Each row is a point on a tangle of strands that fork and nearly touch. The rows are in no order.
In the rows, zero is written as 128.
Two points are linked if the straight distance between their rows is under 92.8. Some points are linked to none.
z821: [171  83 107 143 109 150 128 130 117 156  87 158 185 129 145 144 141  85
 154  93 158 121 186]
z757: [123 142 116 140 141 188 169 121 129 150 174 131 114 103 129 105 149 105
 158 112 248 136 112]
z143: [122 102 118  76 147  92 131  99  98 169 113 116  97 115 163 140  73  64
 170 102  99 122 204]
z47: [157 113 140 128  83 107 103  68 127 131  86 137  99 144  78 152 112  93
  87 140  92  58 177]
z649: [142 148 101 103 125 101 180 129 196  86 109  80 149 169 110 148 134 169
  96 112  94 111  92]
z171: [166 130 103 137 172 146 203 201 160 119 150 115 156 144 137 156 155 139
 153  88 169 134  80]
z999: [127 102 161 135 107 111 129 102 176  73 132 120 119 157 106 151 182 186
  94 114 103 137 121]
z419: [ 78 157 122 119 143 157 190 161 115 106 189  87 127 125 104  68 141 183
 148 132  83 168 104]
z161: [157  99 180 151  96 132 143 134 152 107 150 177 156 149 135 166 175 145
 129 101 104 141 170]
z447: [ 94 175 138 176 109 182 103 154  78 141 124 151 131 144  97  91 132 153
 159 144 101 159 162]
z716: [135 124 129 127 157 140 169 172 118 146 157 161 184 140 184 133 129 124
 174 111 117 167 146]
z994: [123 155 144 144 107 154  87  91 109 165 146 160 124 105  99 115 109  84
  77 165 172 107 145]
z738: [138 141  86 134 129 111 104 114 120 162  69 136 156 154 111 149  74  80
 142 127  70  68 176]
z253: [171 130 146 143 158 145 133 184  95 157 132 156 103 121 139 135 146  93
 157 110 227 111 131]
z316: [111 107 143 131  97 142  93 107 150 115 113 166 196 140 148 157 119 138
 111 119  87 139 146]
z541: [141  86 137 152 123 162 107 162 103 129 114 178 180 150 165 157 160 142
 177  94 136 177 117]
z734: [148  79 135 121 107 100  84 108 143 109  90 149 185 125 144 178 130 125
  75 164 149 111  91]
z915: [126 141 108 123 107 141 133 104 157 142 121 149 204 139 135 120  79  90
 104 139  99 103 169]
z825: [102 168 177 126 141 127 145 154  92 158 156 138 107 112 137  95 140 154
 153 136  89 152 136]
z818: [110 166  92 131 142 111 105 138 110  96  79  71  77 114  94 117 102 154
 132 157  88 136  83]
z869: [163 108 107 134 111 134 114 127 111 167  95 139 146 134 132 135 103  65
 154 101 167  97 173]
z909: [144 152 127 158 108 170 146 142 172 130 146 163 195 139 125 112 134 117
  99 124 144 122 152]
z759: [ 98 152 169 137 104  87 112 117 130  77 114 106  92 145  79 122 143 173
 101 154  60 105 153]
z25: [127  81 132  96 155 109 157 145 102 125 159 156 178 114 201 140 119 112
 162 105 138 167 132]
z921: [127  69 120  95 146  93 124 142  61 124 109 120  97 113 179 142 114 107
 196  91 114 171 150]
z347: [125 158 182 117 137 124 175 128 147 148 183 140 110 119 131 119 135 124
 114 122 107 120 168]
z937: [140  92 152 163  89 157  72 135 119 111  97 176 169 141 138 150 161 156
 109 138 166 137 104]
z846: [137 152 121 102 149  93 165 126 180 145 143  72  65 113 113 133 115 109
  97 136 139 103 104]
z310: [160  91  84 105 159  97  85 128 108 157  97 107 123 116 139 147  80  67
 155 106 178  94 119]
z609: [113 213 162 162 132 144 149 169 128 131 160 153 144 128  89  81 130 154
 120 155 121 107 133]
z927: [129  75  92 147 130 176 176 172 112 141 156 129 182 161 148 135 146 149
 206  93  93 195 108]
z530: [168 121 138 189 125 169 175 190 130 110 132 155 120 159 107 144 198 161
 156  90 129 158 122]
z751: [106 163 140 183 119 196 135 181 101 141 161 138 138 147  85  79 173 186
 170 145 111 170 115]
z385: [134 107  79 139 109 158 150 133 127 127  97 109 141 134 131 129 130 125
 149 105 174 145 112]
z380: [135  84  90  99 175  82 143 161  78  96 103 103  89 126 174 153 115 129
 189  92  91 157 120]
z675: [111 113 141 162 102 154  64 124 121 114 110 176 139 114 111 123 167 170
  88 163 184 145 100]
z778: [131 146 118 107 154 102 108 122 159 208 155  81  75 111 129 103  63  58
 121 148 164  69 112]
z300: [147 157 101 154  96 135  94 118 111 151  62 124 141 135  90 126  96  99
 131 142 132  99 138]
z979: [143 162 107 152 124 139 143 169 147 100 128 133 148 154 115 128 150 162
 121 123 129 128 106]
z684: [136 130 103 131  81 145 120  97 170 127 119 141 194 128 111 130 105 102
  71 145 123  90 144]
z598: [152  85 145 133 101 130 142 112 176  99 135 135 143 124 142 156 163 132
  77 113 160 147 118]
z84: [127 144 124 145 126 135 125 151 164  76 136  96 149 145  92 113 168 209
 101 153  88 157  84]
z9: [137 138 125  81 162  92 172 114 144 160 149 126 135 135 161 160  82  80
 162  96 105 101 183]
z895: [127 179 162 145 113 171 147 123 130 155 153 164 172 129 116  99 129 109
 104 132 138 105 165]
z903: [ 91  72 157 118 134 121 140 107 102  95 147 130 110 125 153 133 164 169
 170 109  65 207 136]
z243: [102 167 158 129 131 122  76 157 139  93 147 147 169 122 107  90 121 171
  93 172 110 122  99]
z859: [119 153 130 172 116 167 141 173 147  84 151 102 164 163  86  99 168 211
 137 136 106 156 100]
z407: [ 66 130 142 107 112 143 136  89 111 120 165 110 107  94 150  85 128 146
 126 139  99 200 133]
z893: [115 154 122 110 123 155 176 115 156 149 176  82  84  98 119  91 141 112
 116 117 168 146 118]
z653: [145 101 134 145  95 105  81 100 128 119  64 146 148 138 118 163 125 113
  98 147  87  92 134]
z894: [120 175 151 156 133 162 153 116  94 180 157 124  68 114 111  91 152  87
 144 122 171 134 152]
z935: [104 164 156 141 152 148 133  99  82 211 175 126  78  97 126  85 108  70
 143 131 172 132 174]
z925: [145  83  75 134 145 168 189 173 109 132 145 138 188 149 170 137 133 121
 199  82 144 164 120]
z987: [155  70 122  92 185  65 156 146 100  95 121 119 112 142 191 156 121 122
 188  87 116 128 137]
z835: [121 161 148 127 106 144 137 111 127 149 155 132 127 114 117 102 112 115
 115 134 114 122 177]
z416: [102 115  77 104  86 180 132  84 144 128 112 123 196 123 151 108  99 117
 142 109 120 149 137]
z584: [170  74 167  98 164  53 120 130 134 139 145 120  83 121 163 174 128  88
 146 100 152  91 164]
z259: [139  80 156 133  96 138 132 119 179  94 129 138 172 153 147 169 183 150
 115 105 117 157 134]
z382: [149 163 168 158 179 115 149 182  93 177 143 139  59 115 116 122 145 138
 166 118 147 131 128]
z475: [113 205 145 154 126 130 119 147 124 136 142 147 153 140  94  92  92 132
 104 164  95  91 144]
z882: [126 172  97 154 110 178 136 133 151 132 132 148 168 136 122 103 119 114
 105 131 169 119 108]
z444: [ 97 123  95 134  95 158 135 124 130 118 114 114 141 141 132 119 124 129
 154 107  72 157 150]
z638: [ 77 160 109 113 118 145 176 119 130  93 165  74 103 118  87  71 131 164
 145 118  76 166 131]
z621: [152 105 146 128 101 102 151  83 170 110 118 155 147 165 126 168 125 110
 107 109  78  88 197]
z602: [117 139 142 159 148 138  94 176  65 128 123 175 135 122 137 122 130 152
 168 144 127 179 115]
z408: [163  99  92 112 149 140 191 173 133 126 146 117 153 141 172 142 140 130
 170  87 156 155  94]
z514: [108 123 137 138  89 142  80 106 126  95 115 124 118 112 105 126 159 162
  75 163 172 153  83]
z686: [ 97 126  72 116 111 152 148 135 147  91 130  77 144 154 118  85 133 194
 138 126  91 167  77]
z596: [ 75 116 100 144  91 208 128  72 105 130 138 120 127 117 107  85 157 132
 153 123 181 179 134]
z227: [141 157  90 133 106 154  88 103 126 169  64 142 187 131 110 133  75  85
 112 146 133  77 130]
z849: [121 196 103 169 142 135 108 195  82 126  93 128  99 135  90 107 106 152
 147 164 122 121  91]
z891: [149  62 139  95 128  95  78 105 128 126  95 153 191 116 175 169 111  93
  98 142 145 106 113]
z266: [160 178 162 129 122  94 163 120 165 133 153 132  83 156  68 142 125 127
 105 139  76  59 179]
z883: [140 157 163 121 144 113 164 110 151 181 160 108  45 126  93 129 132  99
 133 108 116  81 184]
z611: [ 97 150 131 111 125 102 126  88 112 142 129  86  29  97 104 102 116 113
 126 131  91 129 145]
z180: [119  98 189 114 138  69 159  85 144  65 132 136  89 164 140 158 155 187
 122 119  73 125 122]
z761: [128 193 107 171 144 165 103 172 125 126 102 138 142 147  99 111 111 161
 122 160 144 121  77]
z961: [117 160 154 132 126  85  83 140 142  97 136 128 148 133  92 103 105 174
  72 188  76  93 122]
z874: [113  91 113  84 140 107 134 112  77 153 114 130 117 115 175 136  97  94
 185 107  83 159 172]
z998: [150  80 101 118 118 112 100 135 112 125  58 129 174 120 157 162  97 100
 154 111 143 130 122]
z920: [103 135  64 122 111 153 154 133 156 104 125  72 136 136 115 113 137 155
 125 115 147 157  66]
z755: [164  90 113 126 119 119 150 118 148  97 101  66  83 133 119 157 181 138
 105  95 182 127  85]
z477: [157 167 156 148 111 122 178 120 166 127 134 124  86 146  76 145 159 143
 118 103  92  86 182]
z516: [157 124 124 130 150 131  99 156  85 138 126 166 120 111 135 150 136 101
 132 132 216 100 129]
z366: [111 157 136 139  81 150 151 121 194 118 160 138 204 156 102 114 122 138
  88 128  91  96 174]
z983: [122  75  90 144  98 158  99 123 134 122  81 138 200 157 165 161 136 138
 158 111  94 166 129]
z369: [ 97 137 112 136  97 169  88 110 121 149 130 172 195 120 133 115 111 125
 125 153 160 141 125]
z267: [139 152 105 124 136  82 112 124 110 135  71 145 114 152 110 175  73 113
 155 130  43  71 172]
z345: [107 155 101 150  91 152 107 124  98 141  93 106 106 127  89 105 103 113
 138 140 103 113 149]
z151: [ 92 146  83 138 132 155 116 133 102 125 105 109 119 121 127  93 108 147
 147 150 138 155  82]
z666: [152 131 123 123 142 128 175 155 163 131 140 158 164 147 155 145 131 108
 145 100 122 148 138]
z580: [100 167 115 187 114 213 158 160 100 152 148 127 152 168  98  93 157 153
 159 122 143 160 129]
z646: [121 163 147 121 124  66 108 122 168  73 126 119 147 157  80 116  96 196
  83 166  57  66 133]
z823: [ 84 170 135 121 168 134 150 150 105 124 176 112 101 104 125  68 133 165
 143 136  98 169 118]
z165: [154 101 163 149 132 121 100 153 116 132 121 198 153 120 162 148 151 114
 121 135 156 146 126]
z524: [170  77  84 120 138 133 154 155  95 131  94  93 107 142 141 140 136  94
 198  61 150 130 140]
z490: [103 106  98  74 165  95 117 130 109 109 111 109 113 102 174 119  86 143
 153 142  93 172  89]
z402: [121 147 149 150 149 176 160 126  99 173 178 135  96 104 135  97 155 122
 154 128 197 144 135]
z499: [138 143 186 106 178  84 131 134 135 131 167 124  64 102 143 130 123 124
 102 145 134 113 113]
z521: [133 116  82 110 118 135 110 124 166 106  86 112 188 134 152 137 108 149
  96 151 149 144  68]
z479: [127 116  90 113 121 133 172 137 178 105 114 114 179 162 136 152 132 175
 162  95  66 148 124]
z263: [123 156 121 118 121 113 150 148 190  78 127  80 129 150  93 115 142 181
  90 138  93 130  79]
z363: [164 107  64 105 143 111 123 135 105 171  84  76 117 124 139 152  79  48
 189  88 159  94 139]
z149: [157 145  81 143 137 161 174 187 155 117 114 116 159 145 121 138 158 150
 127 119 154 128  70]
z946: [166  93 138 130 101 108 105 104 178  99 116 141 171 129 138 161 162 125
  59 146 177 106 102]
z4: [ 90 114 122  76 154  93 161 112 124 112 145 104 105  92 170 116 102 143
 149 125  75 173 110]
z717: [112 158 173 129 149 132 141 147 149 127 195 153 135 106 128 107 152 150
  87 156 165 145  87]
z139: [128 143  96 125 168 133 107 134  77 180 107 152 131 105 157 130  53  78
 159 147 150 116 136]
z771: [ 98 185 119 152 100 159 140 124 115 136 132 114 133 135 100  99 113 116
 129 132 124 134 149]
z359: [ 90 145 158 169 139 183 145 186  96 142 191 143 171 155 117  76 157 188
 170 133  77 184 136]
z855: [125 107 125  91 130  76 191  67 167  98 139 102  82 152 127 156 125 141
 143  61  73 113 180]
z134: [ 95 186 125 167 102 185  99 138 129 141 148 189 204 129 132  90 111 136
 116 174 153 133 135]
z280: [136  72 134  86 136  66 199  80 157  85 150  93  69 133 153 178 151 129
 127  81 101 128 150]
z582: [102 140 121  95 108 161 111  87 115 171 149 172 168 115 167 109  86  83
 105 150 150 127 157]
z947: [168  68 165 115 152  85 108 135 101 131 140 143  99 105 153 153 142  75
 136  87 178 107 174]
z985: [110 151 152 142  98 147 112 121 138 105 130 129 122 114 105 105 141 149
  88 149 131 127 113]
z302: [131 156 115 135  98 149 177 125 174 120 140 123 166 162  97 117 126 124
 126 116  74 112 167]
z457: [159 163 130 163 167 141 144 183  94 172 127 153  96 118 118 122 125 106
 169 119 177 125 121]
z394: [121 178 139 113 136  74 140 140 189  88 147 120 167 144 116 124  95 172
  85 147  71  90 118]
z656: [ 97 131 103 152 115 200 168  95 115 159 165 131 143 103 142  82 145 131
 152 110 192 166 136]
z309: [148 150 122 119 138 147 203 142 173 144 172  96  91 120 121 119 150 115
 125  94 143 122 117]
z826: [114 106 200 117 112  91 149  74 161  72 167 128  73 156 114 147 169 192
 111 115  64 123 160]
z42: [128 144 101 107 126 116 178 131 188  90 150  80 157 155 135 126 130 173
 133 122  58 130 116]
z103: [104 154 121 144 134 128  54 124  92 137 105 177 142 101 132 120 104 128
  93 189 174 115  81]
z674: [137 204 129 159 137 119 104 142 131 158 119 120 112 131  78 113 100 105
 107 155  94  67 157]
z445: [ 85 143 149 110 119 122 135  90  93 141 149 114  77  92 118  72 120 125
 117 138  89 161 143]
z600: [164  61 148 160 129 123  83 159 112 113 102 188 176 131 179 169 163 124
 161 112 161 149 136]
z308: [158  79  95 120 131 136 128 132 106 133  87 150 189 142 173 151 102  84
 180  79 146 137 149]
z330: [113  90  83  72 157 100  96 117 134 118  93 104 168 109 183 138  87 132
 137 133 113 156  75]
z873: [105 123 140 143  87 141 114 122 144  79 121 112 147 157 102 115 159 185
 131 132  77 143 147]
z197: [151 115 117 116 118 113  85  97 118 171 132 110  94 101 113 140 100  43
 127 125 158  72 147]
z723: [ 98 157 156 145 120 168 160 151 126 137 185 140 171 129 134  70 137 159
 154 120  92 165 141]
z940: [137 111 127 195 117 200 159 182 113 130 152 143 144 163 107 137 198 169
 160 103 157 166 104]
z282: [ 68 168  96 150 129 188 136 119  70 125 136 116 115 114 123  75 103 139
 149 139 159 169 106]
z450: [155 113  97 122 109 129  78  85 128 162  70 137 174 113 120 154  92  63
  92 151 138  65 127]
z810: [144 102  96  78 169 111 139 127 173 138 165 114 146  91 166 122 119  98
  89 130 227 129  73]
z94: [ 79 147  93  99 132 140 106  99 136 116 131 117 172 105 131  94  85 134
  94 149 132 125  90]
z512: [143 148 125 148 158 166 230 158 136 133 172 100  93 116 114 105 180 132
 145  97 162 142  94]
z202: [157  85 125 129 111 118  75 118 106 126  65 154 142 135 133 161 118 100
 124 127 142 107 129]
z73: [110 146 142 138 129 148  83 143  96 146 147 183 134 103 144 120 127 132
 107 177 199 127 105]
z798: [154  82 105 146  76 157 121  98 143 140 105 148 179 119 129 142 141 101
 106 118 187 111 130]
z126: [115 135 148 146  81 109  75 101 110  86 105 114 128 140  65 119 132 170
  82 166  88 102 145]
z722: [107 131  67 139 122 168 126 140 101 134 110 126 157 129 134 128 120 152
 162 118 137 166 108]
z420: [123 162 128 129 153 142 110 133  97 206 150 144 124 108 144 118  82  56
 150 142 146 107 141]
z405: [ 98 115  95 103 123 119 125 130 139  82 115  78 132 132 138 116 129 174
 120 132  81 171  92]
z754: [118 122 149 132  81 147 127  99 173 116 146 158 206 154 126 139 136 149
 101 124  73 121 174]
z569: [104 104 145 115 121  83  82 104 145  56  97  78 104 148 117 123 139 198
  89 159  75 126  98]
z304: [172 124 112 127 118  93 139 119 183 103  68 120 150 176 102 174 118 121
 115 111  99  63 146]
z508: [103 129 102 124 119 158 143 111 126 123 152 104  94  99 115 105 127 129
 117 133 194 150  99]
z40: [121 185 157 152 130 169 142 157 137 134 170 140 140 113  99  90 162 151
 118 146 156 140 109]
z631: [ 63 171 103 145 134 196 154 108  96 154 166 132 137 113 135  69 125 130
 158 137 156 164 142]
z613: [130 117 116 127 126 126 108 126 137  99 113 116 109 120 124 118 186 171
  82 160 194 158  59]
z299: [122 183 117 139 128 117  86 166  93 108  82  95  83 137  69 104 109 154
 122 158  91 105  97]
z159: [116 187  91 179 128 188 144 152 139 122 123 117 166 151  99  97 123 136
 140 131 163 119  82]
z329: [145 138 184 120 147 119 146 139 150 113 161 143  99  96 125 122 168 155
  71 132 175 138  76]
z944: [120 154 151 107 164 102 116 121  97 192 166 143  90 105 162 111  91  79
 132 151 137 110 153]
z776: [125  66  88  91 160 107  86 127 108  95  93  99 118 114 166 145 157 155
 120 133 219 152  53]
z228: [131 112 142 146 143 129 168 156 109 107 141 142 127 160 144 140 156 167
 172 107  65 173 124]
z984: [125 162 187 142 134 132 102 148  90 165 142 159  73 105 127 112 148 141
 125 146 116 144 148]
z273: [102 146 147 145  86 146  92 113 133 121 140 129 154 139 107  92 130 156
 105 143  81 134 142]
z736: [139 178 139 123 155  78 123 141 106 138 110 148  98 156 120 153 100 124
 153 120  57  90 174]
z469: [ 73 122 108 140  79 192 112  88 129 151 132 150 208 132 144  99 109 117
 121 121 134 169 142]
z430: [145 126 140 112 132 104 168 123 143 118 147 134 135 124 151 151 134 108
 126 108 103 135 132]
z932: [157 123 178 130 132 104 148 111 154 117 138 110  39 124 102 149 177 122
  90 125 150 100 144]
z96: [111 163 126 185 119 195 136 146  67 154 125 134 108 144 103  84 147 125
 164 125 141 150 158]
z351: [172 142  85 139 114 132 143 125 178 138  70 125 182 160 122 166 103  95
 121 112 120  55 147]
z662: [147 147  97 131 104 140 136 113 131 149  82 145 173 150 127 143  90  89
 134 113  87 100 186]
z111: [149 124  94 146 113 146 162 149 190  99  89 120 171 174 116 169 138 148
 147  95  88 122 133]
z706: [110 169 137 106 143 111 131 147 144 108 152 131 159 129 134 117  87 148
 108 156  74 119 109]
z618: [155 114 128 100 152  81 172 127 149 142 121 105  99 134 143 172 111  90
 166  91 103  89 176]
z888: [141 123 147 133 112 127  78  96 111 153 118 159 137 106 119 124 107  86
  74 168 126 104 148]
z729: [132  70 113 140 110 177 120 141 123 124 116 168 186 152 158 159 144 150
 184 101  92 178 151]
z436: [178  93  87 113 135 103 143 145 111 142  91  97 142 132 147 147 109  67
 191  62 131 100 170]
z538: [156 142 133 111 160  65  89 129 136 157 102 142 122 138 136 153  71  74
 108 167  94  48 130]
z523: [114 144 163 133 122  95 116 114 123  77 118  94  56 122  78 110 161 185
  95 142  94 130 110]
z902: [139 163 125 104 173  92 140 141 169 182 162  77  72 107 102 123  93  79
 127 141 138  75 113]
z912: [114  71 105 140 123 193 132 161 109 123 154 125 153 153 139 129 163 175
 193 110 106 214  91]
z762: [ 91 183 147 151 121 162  94 154 139 115 157 159 193 130 105  76 111 173
 101 184 138 132 107]
z540: [148 141  85 140  96 158 198 141 170 116 116 101 149 160  99 139 128 120
 153  91  79 114 143]
z691: [119  87 152 123  96  86 106  90 148  63 107 107  95 145 117 143 164 166
  71 138 106 132 109]
z960: [145 104 169  96 179  84 144 139 121 146 162 111  47  80 153 142 147 122
 127 124 161 133 115]
z498: [150 138 122 134 116  93 159 128 205  91  91 109 158 180 105 180 138 156
 100 127  88  78 109]
z37: [116 165 145 112 128  91 145  76 138 160 157  90  28 123  87 115 109 112
 114 128  86  94 177]
z526: [127  57  90 105 130  96  80 120  87 114  72 101  96 101 151 135 139 128
 146 120 204 144  84]
z976: [127 131 113 175 114 176 139 167 141 104 142 137 153 153  98 116 172 174
 131 123 140 156  86]
z473: [121 164 163 125 197 103 147 173  83 177 164 127  56  89 135 103 122 115
 172 136 149 137 111]
z817: [ 77  88 119  93 138 122 109 123  84 109 151 135 105  88 181 109 121 154
 153 136 140 211  93]
z802: [133  86 118  81 146  65  85 108 119 106  85 110 143 121 177 154  96 131
 105 153 117 135 100]
z325: [145 118 189  93 158  96 167 124 138 155 192 117  66  88 158 127 171 112
 111 116 152 139 147]
z210: [156  90 133 130 109 126  80 124 130 163 113 178 180 124 150 164 110  61
 100 124 177 108 138]
z741: [149 182 181 128 152 103 141 136 155 156 166 118  61 134  83 128 137 106
 104 138 114  72 162]
z208: [ 84 120 135 113 116 106  99 125 123  63 130  83 109 131 113 102 144 183
 115 144  73 161  99]
z615: [148 153 174 151 124 118 157 132 145 118 146 104  46 117  82 121 193 157
  94 126 148 128 112]
z863: [134 146 144 141 149  95  96 147  97 112 106 142  98 142 123 146 106 143
 141 139  67 122 140]
z904: [149 154 136 138 145  91  73 132 127 180 115 129 100 114 101 145  68  65
 110 174 118  64 123]
z988: [105 147 112  91 130 129 112 123 143 130 147 145 196 115 158 107  74 128
  97 161  89 121 108]
z75: [133 113 178 140 130 116 137 118 129 106 160 128  63  95 108 129 198 149
  74 140 167 155  97]
z153: [113  83 120  93 164 128 119 147  96 109 132 134 149 103 195 135 120 139
 156 123 146 183 100]
z360: [145 124 142 109 136 109  87  91 136 194 155 137 119 108 128 140  84  35
  94 156 146  52 165]
z188: [ 92  63 138 141 116 161 133 125 111 107 164 130 130 135 128 125 181 189
 176 108  81 212 110]
z693: [121 104 124 151  74 149 145 125 131 106 106 116 138 169 117 135 159 158
 165 109  69 145 161]
z19: [160 101  81 139 131 131 142 145 105 133  89  95 117 131 119 138 126  93
 173  91 192 107 122]
z88: [145 110 103 142 122 128 137 132 151  96 106  90  88 136 100 127 184 154
  83 123 191 140  62]
z466: [135  94 152 124 101 109 116 101 159 105 102 174 169 165 152 179 118 134
 132 114  71 115 177]
z949: [155  78 181  87 172  55 154  98 149 117 140 116  62 126 140 173 142 121
 138  94 125 103 153]
z803: [155 123 127 153  97 137  95 121 138 133 106 157 190 125 131 155 143 135
 104 130 156 125 132]
z890: [ 89 105 144 124 109 150 103 103 159  99 135 138 189 133 145 122 123 160
 127 145 101 176 125]
z889: [131 122 143  86 175  74 144 104 126 179 152 126  92 115 169 148  69  71
 150 111  99 102 196]
z579: [133 119 131  93 146  90 124 110 121 112 124  75  54 100 120 134 142 114
 108 133 135 133 106]
z90: [ 97 159 135 177 123 172  85 165  84 140 109 166 184 153 126  92 109 168
 152 161  86 159 143]
z239: [154 130 110 108 145 143 149 142 160 141 163 115 134 101 145 126 138 102
 109 120 252 107  97]
z399: [132 147 102 110 157  99  97 139  96 151  94 136 136  93 146 134  60  98
 123 155 121 115 100]
z122: [148 114 107 120 122 135 120 106 137 162 140 110 144 119 131 137  97  48
 121 105 178  81 167]
z929: [150 115 167 162 122 143  91 170  89 139 125 187 122 126 128 147 166 126
 138 127 178 144 143]
z832: [ 81  73 138  73 135 110 154 110 123  95 148 109 105 120 165 126 143 174
 143 122  71 199 113]
z511: [148  79 103 121 111 120 114 137 143 117  61 151 195 146 160 167 116 140
 138 105 119 132 115]
z721: [ 81  96 122 101 112 157 108  98  93 123 125 124 110  97 148  92 134 154
 147 128 111 198 110]
z365: [105 153 131 122 115 158  69  94  81 170 137 181 148  98 149 108  99  77
 110 171 181 118 147]
z225: [119 100  73 112 100 142 151 110 126 133 101 112 156 130 158 129 108 107
 164 100 104 164 146]
z860: [128 125 144 157 145 167 124 172  72 143 133 185 135 118 146 119 143 138
 147 126 176 163 130]
z54: [122 189 153 164 140 126  83 168  83 147 112 164  99 111  97 101 105 132
 126 172  92 112 150]
z147: [161 123 169 151  99 114 167 121 166 109 128 134 101 151 103 170 177 130
 101  99 105 102 169]
z97: [152 111 184 156 102 136 142 114 138 122 135 131  74 125 104 143 190 126
 118 100 133 116 164]
z164: [135 122  95  91 131  96 146 111 166 116 118  47  68 100 110 139 133 119
  95 122 160 129 100]
z61: [127 117 108  87 180 109 146 144 141 127 151 107 127  97 168 126 110 120
 123 126 184 137  83]
z220: [156  90 118 112 166  96  84 139  96 117  91 114  91 105 148 145 118 121
 139 123 180 126  84]
z507: [183  65 112 125 128 103 119 138 128 104  81  91  87 137 118 165 179 113
 119  87 198 114 113]
z931: [104 119  80  87 164 140 126 112  90 150 153 103 119  83 166  99  86  92
 156 129 221 137 109]
z485: [187  79 142 129 143 103 130 153 121 124 104 124  98 136 133 167 159  87
 138  79 187 102 154]
z645: [123 110 114 108 161 104 125 142 101 131 131 116  83 114 153 129 123 128
 141 128 161 156  92]
z673: [128  97  85 100 133 127  97 131 129 108  93 110 159 115 159 137 128 154
 117 147 197 154  57]
z719: [157  95 109 123  79 142 116  83 149 144  86 131 172 128 110 149 119  74
  87 125 148  75 143]
z379: [136 121 131  97 115  74 137  94 157 121 128 157 115 149 134 172  95 107
  97 124  73  62 187]
z597: [132 126 129 126 149 143  95 136 100 144 139 169 125 116 152 119 124 116
 139 146 232 131  89]
z956: [119 117 164 132 132 111 142 141 141  87 129 159 144 159 145 138 147 161
 131 127  66 152 138]
z35: [137  95 197 141 103 109 169  87 167  88 168 132  95 146 130 154 207 159
 113 104  85 146 178]
z965: [142 154 122 131 151  93  85 108 134 216 145 107  69 112 103 114  81  47
 115 163 120  45 127]
z328: [128  78 181 102 154  69 161 104 140  84 137 114  64 133 143 166 159 147
 140  98 100 136 134]
z824: [128 143 109 129 133 174 179 114 152 144 180 119 123  94 128 113 155  97
  98 113 232 117  98]
z748: [103 137  83 100 108 145  99  95 156 120 102 109 201 117 126 109  88 141
  76 164 150 116  57]
z49: [ 96 131 143 127 117 158 141 133 148 123 172 151 184 127 167 105 129 147
 135 133 107 159 132]
z79: [146 100 113  88 126  71 170  94 156 111  93  98  94 154 132 177 120 107
 147  80  89  91 170]
z536: [126 194 142 153 142 106  81 172  99 138 118 118  86 132  63 103  92 130
 124 175  91  74 127]
z679: [129 160 166 105 175  89 103 143 114 164 152 138  77 101 128 122  96 112
 125 156 126 123 119]
z268: [117 150 146 126 113 112  93  91 116 178 140 150 120 119 110 126  97  62
  87 165 108  69 185]
z989: [158 129 136 107 130  74 111  87 160 136 117 147 143 137 120 159  92  96
  91 165  85  49 148]
z276: [125 155 157 156 139 126  79 141  79 171 127 155  89 118 119 123 117 100
 119 164 137 120 151]
z112: [130 118 171 132 106 139 166 100 160  85 170 117  99 130 112 126 191 177
  89 112 105 147 142]
z119: [131 153 106 135 162 132  62 141 100 156  88 151 156 107 135 124  72 114
 120 174 157 109  85]
z820: [113 111 153 123 144  89 133 108 118 103 132  75  21 112 105 119 154 161
 100 131 115 143 108]
z866: [128 128 150 106 122  85 146 110 153  92 125 119 125 144 124 152 139 142
 125 130  69 120 144]
z785: [155  73 124  97 150  61  82 121 111 114  87 138 145 124 184 166  96  91
 124 140 135 102 114]
z68: [106 113 111 142  90 163 108  95 106 123 123 124 104 106 121 100 144 124
 127 127 185 165 122]
z350: [116 163  91 133 148 130 126 156 109 108 121  86  78 123 104 102 129 151
 144 133 122 146  87]
z506: [103 141 114 174 134 175 109 166  69 150 126 176 162 153 139 106 117 168
 190 132 107 193 124]
z784: [175 109 145 154  99 100  90  95 142 114  53 140 118 151  86 180 131  97
  75 149 102  47 146]
z107: [102 129 109 114 158 153 118 108  92 159 151 139 107  97 144 108 109 104
 161 141 250 138 105]
z241: [129 150 190 102 139 142 166 115 123 173 185 124  87  82 132 113 159 112
 119 131 150 138 155]
z38: [119 134 184 148  93 109 118 104 138  97 132 155 123 159 105 142 153 158
 123 121  72 120 193]

A fork is a point with three links. Follow the links from the first point to the second and name the forks in between, in order.
z679 / z273 => z835 z719 z514
z508 / z825 => z151 z299 z536
z253 / z596 => z597 z835 z299 z151
z989 / z330 => z316 z649 z976

Follow the links from the first point to the second, and from the first to the third. Name the last point that the two ways share.
z524 / z485 / z119 => z835
z325 / z889 / z631 => z835
z949 / z988 / z736 => z514
z380 / z416 / z684 => z514

A fork is a point with three links, a tip a point with one. Leave the first point through the second and follow the links. Name the first fork or tip that comes.
z776 / z526 => z935
z883 / z741 => z536
z499 / z679 => z597
z580 / z96 => z998
z394 / z646 => z514

Name the points in between on the shortest way along the links from the first point to the second, in order.
z347 / z405 => z835 z771 z345 z300 z227 z450 z719 z798 z803 z937 z675 z514 z613 z88 z755 z507 z485 z947 z584 z949 z328 z180 z826 z35 z112 z999 z691 z569 z208
z902 / z96 => z778 z965 z904 z538 z989 z379 z621 z466 z316 z890 z49 z723 z359 z751 z580
z119 / z738 => z399 z139 z420 z944 z679 z499 z960 z325 z241 z347 z835 z771 z345 z300 z227 z450 z719 z684 z915 z662
z457 / z631 => z253 z516 z597 z73 z103 z119 z399 z139 z420 z944 z679 z499 z960 z325 z241 z347 z835 z895 z909 z882 z159 z761 z849 z299 z818 z350 z151 z282
